Each row is a point on a tangle of strands that fork and nearly touch. The rows are in no order.
In the rows, zero is written as 128.
Points whose rows are less than 114 apart are linked; no others are. Some points are linked to none.
(243): [120 117 163 152 150 146  93 167 110 129 111  98 138  82 116  96 127 145
 111  86 103 172]
(757): [128 149 121 149 160 123  83 174 128 161  60 109 110 114  97 104 101 114
 150 152 106 120]
(1005): [121 150 108 144 137 115  91 162 148 182 105 154 125 109  82 133 107 123
 141 196  97 139]
(627): [155  97 111 140 127 131 167 175 142  73 165 121 146 145 153  53 150 171
 153  93 151 126]
(583): [132 104  87 152 149 120 112 107 174  98 129 162 135  94 120 126  93 127
 150 146 197 122]
(641): [126 154 182 136 110 148 107 133 170  98  98 128 131  98 125  48  57 111
 115 102  61 151]
(61): [ 83 111 210 141 132 149 149  51  78 119 111 115 139 156 108 203 150  99
  95 127  54 150]
(291): [ 83 123  82 155 132  79 132 169 163 167 131 142 112 124  82 133 122 135
 155 172 104 151]
(591): [ 59 113 105 146  95 103 115 156 157 172 129 141 116 143 122 115 124 105
 171 140  73 140]
(451): [136 137 128  94 126 149 115 125 109 121  94 133 125  93  80 164 136 154
 136 137 111 159]
(370): [141 126  98 112 168 124 113 136 135 173 160 136 106  94 166 146 128 114
 128 167 164 126]
(675): [147 139 125 109 129 112 111 148 170 143 118 147 148  70 137 120  79  48
 114 111 176 148]
(1004): [146 159 140  89 123 145 111 136 113 112  93 124 120 161 140  83 126 135
 141  93  88  98]
(632): [129 125 119 101 125 141 125  87 104 146  63 112 131  76 138 135 125 129
 145 155 147  88]
(246): [177  90  79 110 147 124 156 169 163  91 183 110 135 192 166  95 136 143
 129 107 143 109]
(380): [125  71 114 106 132 101 175 160  52 133  96 130 132 142 104 126 147 137
 154 118 147 105]
(423): [136 136 176 116 136 122 108 162 116 109  79 117 134  85 122  68  91 105
 117  76  96 137]
(436): [162 160 119  83 132 153 130 145 133 129 184 116 123 140 201 105 143 110
 117 109 140 126]
(890): [133 175 111 131 125 160  88 126  80 173 123 131  83 152 140 143 139 110
 152 121 116 132]
(774): [115 110 142 118  93 136 115 133 149 102 112 116 131 104 190  59 115  96
 146  95  89 102]
(271): [ 48  85 172 110  99 120 169  85  94 130 141 124 116 108 116 177 132 146
 143 104 121 120]
(91): [146 151  79 157 163 127 119 117 128 146 204 168 114  91 141 142 134 151
 130 160 199 119]
(499): [143 113 103 114 158 113  81 147 147 177 131 104  94 108 191 149 108  60
 101 143 144 118]
(335): [121  98 183 166 164 163 162  75  64 116 102 102 148 151 114 184 180 110
  86 132 100 171]
(777): [132 138 156  97 120 127 110  83 142 125  19 133 121 130 135  88  92 103
 144 137 147  53]
(828): [129 120 163 131  69 159 162 106 100 112 133 108 142 156 110 159 201 197
 115 142 130 132]
(840): [143 150 184 138 151 139 115 135 107 132 120  87 159 155 120 123 197 169
  47 143 124 163]
(733): [163 115  83  98 158  92 168 161  99 170 141 101 111 167 125 153 147 122
 129 147 159 130]
(204): [113 163 139  84  79 162  99 114 156  78 121 161 156 129 121 119 140 129
 142 113  79 128]
(636): [ 90 109 135 128 115  85 150 158  79 146  97 118 141 120  70 141 151 145
 145 132 112 131]
(526): [116 161 136 112 127 117 136 146 141 150 193 154 123 136 127 156 151 162
 102 156 129 164]
(415): [120 118 153 143  89 131 139 148  59 150 123  86  73 145 121 157 154 145
 135 113 144 175]
(64): [149 219 156  98 121 141 106 157 125 145 168 127 119 151 171 112 137 120
 104 119 113 149]
(747): [ 95 137 126 150 105 131 140  87 149 160 172 125 121 110 117 173 146 160
 120 178 107 142]
(489): [159  61  73 112 142  88 144 107 148  91 128 123 136 159 129 148 114 145
 130 145 165  79]
(743): [ 80  87 124 172  86 159 118 110 160  89 104 176 138  88 134  99 121 112
 170 140 146  87]
(785): [125 147 197 125 113 157 140  80  74 131  87 101 139 173  75 200 139 147
 105 137  67 154]
(168): [123  96 132 160 149 140 114 208 127 101 163 121 122 103 135  84 129 154
 136  93 102 166]
(207): [199 151 113 109 126 121 129 129 126 126 105  96 162 148 173  77 132  67
  88  90 123  59]
(975): [130 140 157 169 113 177  81 106 131 116 119 152 175 111  99 138 168 114
  84 112 107 161]
(468): [144  92  88 142 108 140 136 125 170 111 160 119 134 134 192  78 115  68
 139 102  96  80]
(937): [172 174 134 112 140 155  94 104 187 135  50 141 120 130 119  81  80 119
 138 156 132  69]
(445): [ 43 131 186 135 107 126  98 117 123 140 112 113 114 135 143 131 143 132
 102 118  70 145]
(798): [ 96 111 134 190  81 174  84  99 147 103 110 163 164  83 101 126 148 106
 133 127 131 134]
(804): [140 166 187 123 107 146 129 140  78 153 123  85  90 143 118 159 160 173
  91 140 146 190]
(909): [115  78  99  87 131  97 160  75 133 104 112 151 124 125 119 174 117 115
 156 148 157  94]
(1002): [127  96 165 165 145 140 136  99  91 139 120 102 158 105  97 195 173 143
  70 145 139 173]
(306): [136 117 125 120 125 158 163  98  94 139 166 100  76 119  86 213 121 166
 181 144 120 161]
(531): [ 58  91  99 163 149 113 116 105 143  73 155 139  95 127 138 138  92 180
 166 131 153 153]
(471): [160 189 127 132 164 157  62 133 113 175 114 148  96 112 140 104 103 120
 128 114 131 122]
(862): [ 94  80 139  95 103 110 167  70 118 127  96 118 120  69 121 160 116 133
 167 157 155  78]
(695): [119  87  92 135  97 120 142 124 149 100  97 145 157 113 155  92 145 112
 162 135 137  60]
(467): [152 129 135 103 140 104 169 181 135  96 159 111 153 133 145  92 138 150
 113  81 182 141]
(129): [154 113  83 127 123 163 172 109  89 128 167 133  79 156 128 179 143 171
 176 150 161 130]
(956): [133 131 167 134 130 147 123 144 100 126 143 109 142 104 119 146 178 173
  81 120 164 179]
(568): [138 134 135 144 130 122 111 135 193 114 139 169 149  71 102 109  88  95
 109 158 191 154]
(973): [171 168 104 132 107 136 147 153 156 124 137 146 176 127 133  74 133  87
 150 100  98 109]
(718): [152  92 104  97 103 152 119  92 112 112  94 132 143 120 171 118 135 103
 140 119 152  59]
(3): [193 152 144 106 169 157  91 108 161 128  92 127 100 119 160  71  49  81
 104  98 121 117]
(915): [ 96 112  97 145 135 126 139  70 150 103 160 142 122 100 140 148 117 181
 155 140 178 113]
(997): [143 175 135 100  93 136 125 155 180 103 120 135 157 111 122  63  82  86
 129 112  83 140]
(668): [ 55  77 157 133 111 114 146  96 130  77 140 157 132 113 104 167 133 159
 124 124 118 146]
(515): [182 233 147 120 154 132  92 151 128 178 140 136 105 147 158  89  95 100
 102 102 125 114]
(77): [188  67  81 126 154 124 118 173 166 131 182  96 122 157 182  98 131 112
 103 140 102  87]
(43): [138 130 125 153  89 166 165 123 103 121 165 102  98 149 125 162 178 207
 155 171 150 141]
(728): [159 149 121 111 162  88 120 157 141 155 121 118 156  70 142  76 106  89
  98 115 159 129]
(936): [118 174 145 122 110 158  82 134 164 128 143 156 148 102 118 127 142 123
 110 127  91 152]
(902): [ 59 101 176  90  93 122 123  65 101 138  94 113 106  71 120 178 110 133
 132 139 113 117]
(905): [ 84  82 114 149 140 141 117 150 147  73 169 156 117 119 143 110 133 171
 154  99 112 156]
(853): [156 119 115  92  92 146 114  93 164 101  49 136 146 146 152 107 116  77
 130 149 116  50]
(23): [165 125  75 141 148  92 165 142 128 140 158 141 131 202 125 158 140 119
 139 116 193 133]
(455): [103 139  94 163 155 101 142  97 123  89 152 138  82 168 112 170  73 177
 175 148 145 148]
(369): [178 116 136 110 157 113  90 140 176 146 103  94 108 107 184 103  64  66
  81 136 118 103]
(409): [198 170 127 119 156 132 118 110 147 150  77 122 146 141 148  58 109 109
 121 114 113  52]
(478): [199 145 136 108 165 114 127 166 136 144 140  92 128  99 184  73  93  87
  73 120 117 119]
(116): [150  58  70 121 150  97 167 159  87 116 108 133 123 162  83 174 122 112
 166 131 136 114]
(929): [139 156 171 145 175 140 113  95 138 144 107 110 187 140 118 128 186 152
  44 191  99 131]
(135): [113  86 113 123 111 136 172 165  70 120 131 125  91 165 124 152 153 126
 163  91 155 144]
(387): [123 141 106 103 140 113 132 197 154 131 201 144 111 157 124 122 126 155
 129 146 100 166]
(676): [ 97  90 116 103 136  80 147 156 146 115 123 147 132 146 110 128 117 104
 152 100 131 126]
(472): [143 164  77 159 117 162 112 109 122 158 167 171 126 117 116 169 148 135
 143 153 160 134]
(439): [ 53  99 205 133 125 114 115  97  62 139  86 111 122 126 109 174 136 116
  90 115  66 153]
(255): [ 55 156 156 135  98 109  97 153 139 154 112 123 132 144 133  87 133 110
 141 113  58 121]
(622): [171 180 135  91 167 119 123 139  93 164  91  94 120 140 139 112 125 137
 102 114 163 112]
(859): [131 136  73 142 114 161 128 117 103 144 144 154 101 157 136 158 151 112
 181 137 122 121]
(806): [128 161 131 153 128  91 157 154 144 104 183 154 146 164 119 109 130 171
 105  83 193 162]
(444): [110 129 175 118 102 153 150  80  98 132 139 106 111 122  68 217 125 144
 137 140  81 159]
(795): [109 146 120 120 130  72 163 171 113 155 140 129 156 150  68 145 129 140
 127 121 159 162]
(79): [148 122  66 142 153  80 161 123 127  78 130 144 147 203 120 130 113 144
 150 116 192  91]
(712): [109 158 136 138 134  64 165 137 152 144 179 142 155 158  99 147 139 179
  93 139 166 172]
(860): [130 134  79 155 117 130 139 142 162 115 188 162 146 144 159  88 134  93
 159  98 132 119]
(458): [ 74 110 132 211 125 103 153  67 139 139 174 127 145 143  90 176 140 154
 129 152 112 137]

A fork is a point with three links. Follow the links from the first point to the second and name the forks in between, in order.
(531) / (627) => (369) (859) (129) (61) (956) (380) (712)
(973) / (1002) => (531) (369) (859) (129) (61)
(255) / (243) => (61) (129) (859) (369) (531)
(204) / (902) => (718) (862)
(795) / (905) => (380) (956) (61) (129) (859) (369) (531)
(568) / (956) => (369) (859) (129) (61)
(478) / (804) => (369) (859) (129) (61) (956)
(840) / (64) => (956) (61) (129) (859)

Follow the links from the first point to the second, and from the first to the third. Name the last point that the two ways share.
(997) / (415) / (1005) => (61)
(591) / (712) / (728) => (61)
(79) / (207) / (936) => (718)
(468) / (515) / (445) => (859)
(409) / (668) / (23) => (862)
(335) / (728) / (436) => (859)
(271) / (207) / (204) => (718)
